Points, in no order, along strands that fork, close into loops and pass close to each other.
Points whose rows are less than 23.7 apart are linked; no others are. Some points are linked to none.
(7): [  1   1  14   9  11  -1   0 -34  17   6   1  -3 -18  11   9]
(534): [  5  -7 -11 -11   2  -6 -11  41 -24  -2 -27   3   2  -8 -13]
(417): [  0 -10  -5   7   6   0  12  16   0  -7 -17 -15   0   2   9]
(170): [ -7 -10 -20  -5   5  -1  -4  12 -29  -8   1  21  13 -14  -6]
(296): [ -4 -11 -21 -10   0  -2  -8  25 -34   0  -3  18   7 -15 -12]
(568): [ -9   3  -9 -10 -17   2  -7  23 -18  -5  17  10  13 -13  -7]
(485): [ 12  16  25   6   9  -2  -3 -19   5  23  22 -10 -23  18  13]
(585): [  7  15  24  -1  -1   4  -9 -33  12  14  16   4 -15  10   8]
(591): [ -9   3  -6 -10 -17   4  -2  19  -6  -5  18   4  12 -11  -4]
(193): [  2   7  -4 -16 -18  -3 -18  52 -17   7 -14   0   3 -10 -15]
(363): [ -4 -14  -8  10  18  -5  14 -17  13 -14 -13   0   2   8   3]
(103): [-10   4  -1  -3 -10   6   0  -4   6  -5  17   0  10  -7  -1]
(116): [  7   9   7  -5 -12   5  -8  47  -8   1 -27 -12  -2  -7  -6]
(345): [ -3 -14 -14  11  20  -8  13 -18   9 -20 -11  10   7   8   2]
(16): [  1  -9   6  15  17   0  12 -21  14   2  -7 -13 -11  11   8]
(615): [ 12   5  13  11   7   6  10   3   1  17   1 -31 -14   8  11]
(22): [ 11  16  21  -3 -17   9  10  17   4  25  25 -20  -4   0   0]
(6): [ -6   6   7  -4  -8   7   0 -14  13   0  17  -2   5  -3  -1]
(522): [ -4 -12  -9   8  11  -1  15   7   2 -11 -14 -10   3   2   7]
(552): [-10   4 -14 -10 -13   3  -9  12 -22  -9  18  20  18 -14  -8]
(470): [ -3  -6 -19 -15  -6  -4 -13  33 -34   7  -4  18   4 -17 -18]
(271): [ -8  -6 -17  -2   3  -1  -1   6 -18 -13   3  17  15  -9  -2]
(404): [ 5 15 21 -3 -9  8  3 -9 10 20 30 -8 -7  4  0]
(174): [ 10  19  30   3   4  -2  -8 -26   7  20  22  -2 -21  16  12]
(224): [ -4   0   2   2   4   2   1 -30  18  -7   4   2   0   2   2]
(8): [  1  -9 -15   5  13  -9   4 -41  14 -19 -14  20   9   8  -2]
(156): [-10   2 -12  -4  -3   4  -5 -13  -5 -14  11  15  21  -9  -3]
(446): [  0  -3   0   3  -3   2   6  27  -3  -4 -16 -17  -2  -4   6]
(358): [  1  -8 -11  -9   0  -5  -7  37 -22  -3 -20   2   3  -9  -6]
(636): [  3  14  21  -6  -5   6  -7 -31  15  13  20   4 -10   6   3]
(197): [  3 -10 -20   5  14  -8   5 -36   7 -24 -12  23  18   3  -2]
(37): [ -1 -11  -1  10  15  -8   5 -38  23 -10 -11   7  -6  12   2]
(419): [ -3 -17  -6  11  17  -3  17  -2   8 -11 -15  -9  -1   9   7]
(242): [  2 -12  -8   6  14  -9   5 -44  20 -18 -15  15   2  11  -2]
(189): [ -1  11  14  -6  -8   7  -5 -26  16   4  18   3   2   2   1]
(299): [  9  11  17   2 -12   9   9  15   4  20  18 -22  -5   0   4]
(15): [  0 -14   2  14  20  -8  10 -35  22  -6 -16   1 -12  14   4]
(72): [ -3   0 -14 -17 -12  -4 -20  41 -28  10  -5  13   3 -16 -19]
(69): [ -1   8  -1 -12 -21   0 -13  50 -12   6 -11  -3   3  -8 -10]
(447): [ 13  13  22   8  10  -2  -1 -11   3  24  19 -21 -21  18  12]
(295): [ -4  -7 -11  -5  -3  -3  -1  30 -17  -6  -9   0   7  -8   0]
(449): [  8  -8 -14 -13   7  -6 -17  40 -30   3 -33   6   1  -9 -20]
(626): [ -3 -12 -18   7  16  -6   9 -20   2 -19  -7  19  14   2   0]
(247): [  0  -4   8  12  13   1   8 -22  14   6   1 -12 -13   8   7]
(261): [  1 -13   4  19  23  -4  12 -30  18   1 -13  -9 -17  18   8]
(3): [ -7   2  -6  -4  -5   2  -3 -23   5 -14   9  11  16  -5  -1]
(266): [ -6   0  -4  -3  -1   1  -2 -28  12 -14   6   8  10  -3  -1]
(200): [  5  -3  10   6   5  -5  -6 -52  20  -2 -11  12 -18  13   6]
(127): [  6  11  11   3 -14   9   8  25   4  14   4 -24  -5  -2   5]
(613): [  5   7   7   1 -16   8   6  31   1  11   1 -19  -1  -4   4]
(452): [ -1  10   3 -10 -26   3  -7  46  -7   8  -2  -6   3 -10  -6]
(351): [-10   1 -14  -5  -4   3  -6   0 -15 -14  12  18  21 -12  -5]
(58): [ -9   3  -4  -4 -12   4   0   8  -2  -6  17   1  13  -9  -1]
(508): [  0   8   4  -6 -23   6   1  38  -1   7   5 -10   3  -7  -1]
(529): [ -3  -4  -5  -1  -6  -1   2  28  -8  -4 -10  -8   2  -6   2]
(182): [  3  -1  12   7   7  -4  -3 -45  20   1  -5   5 -17  11   7]
(309): [ 12   7  15  11   9   4   6  -6   3  22   7 -28 -19  12  12]

A piece is all that can be reached along the links. How many separate loops has the piece of each point below (a circle has one, a figure eight two, a Y none), and how many tips (points with one link)?
(296) | loops 0, tips 3
(182) | loops 0, tips 2
(69) | loops 0, tips 2

A tip is a point with one link. Name the tips that can be reached along the links from each point below, in the order of the rows.
(197) | (449), (200)
(266) | (615), (224), (72)
(613) | (193), (22)

Name the points in between on the shortest way along the links from the first point to the second, in order.
(242); (261) | (37), (15)
(7); (8) | (247), (16), (261), (15), (37), (242)
(103); (156) | (58), (591), (568), (552), (351)
(224); (271) | (266), (3), (156), (351)
(295); (522) | (529), (446), (417)
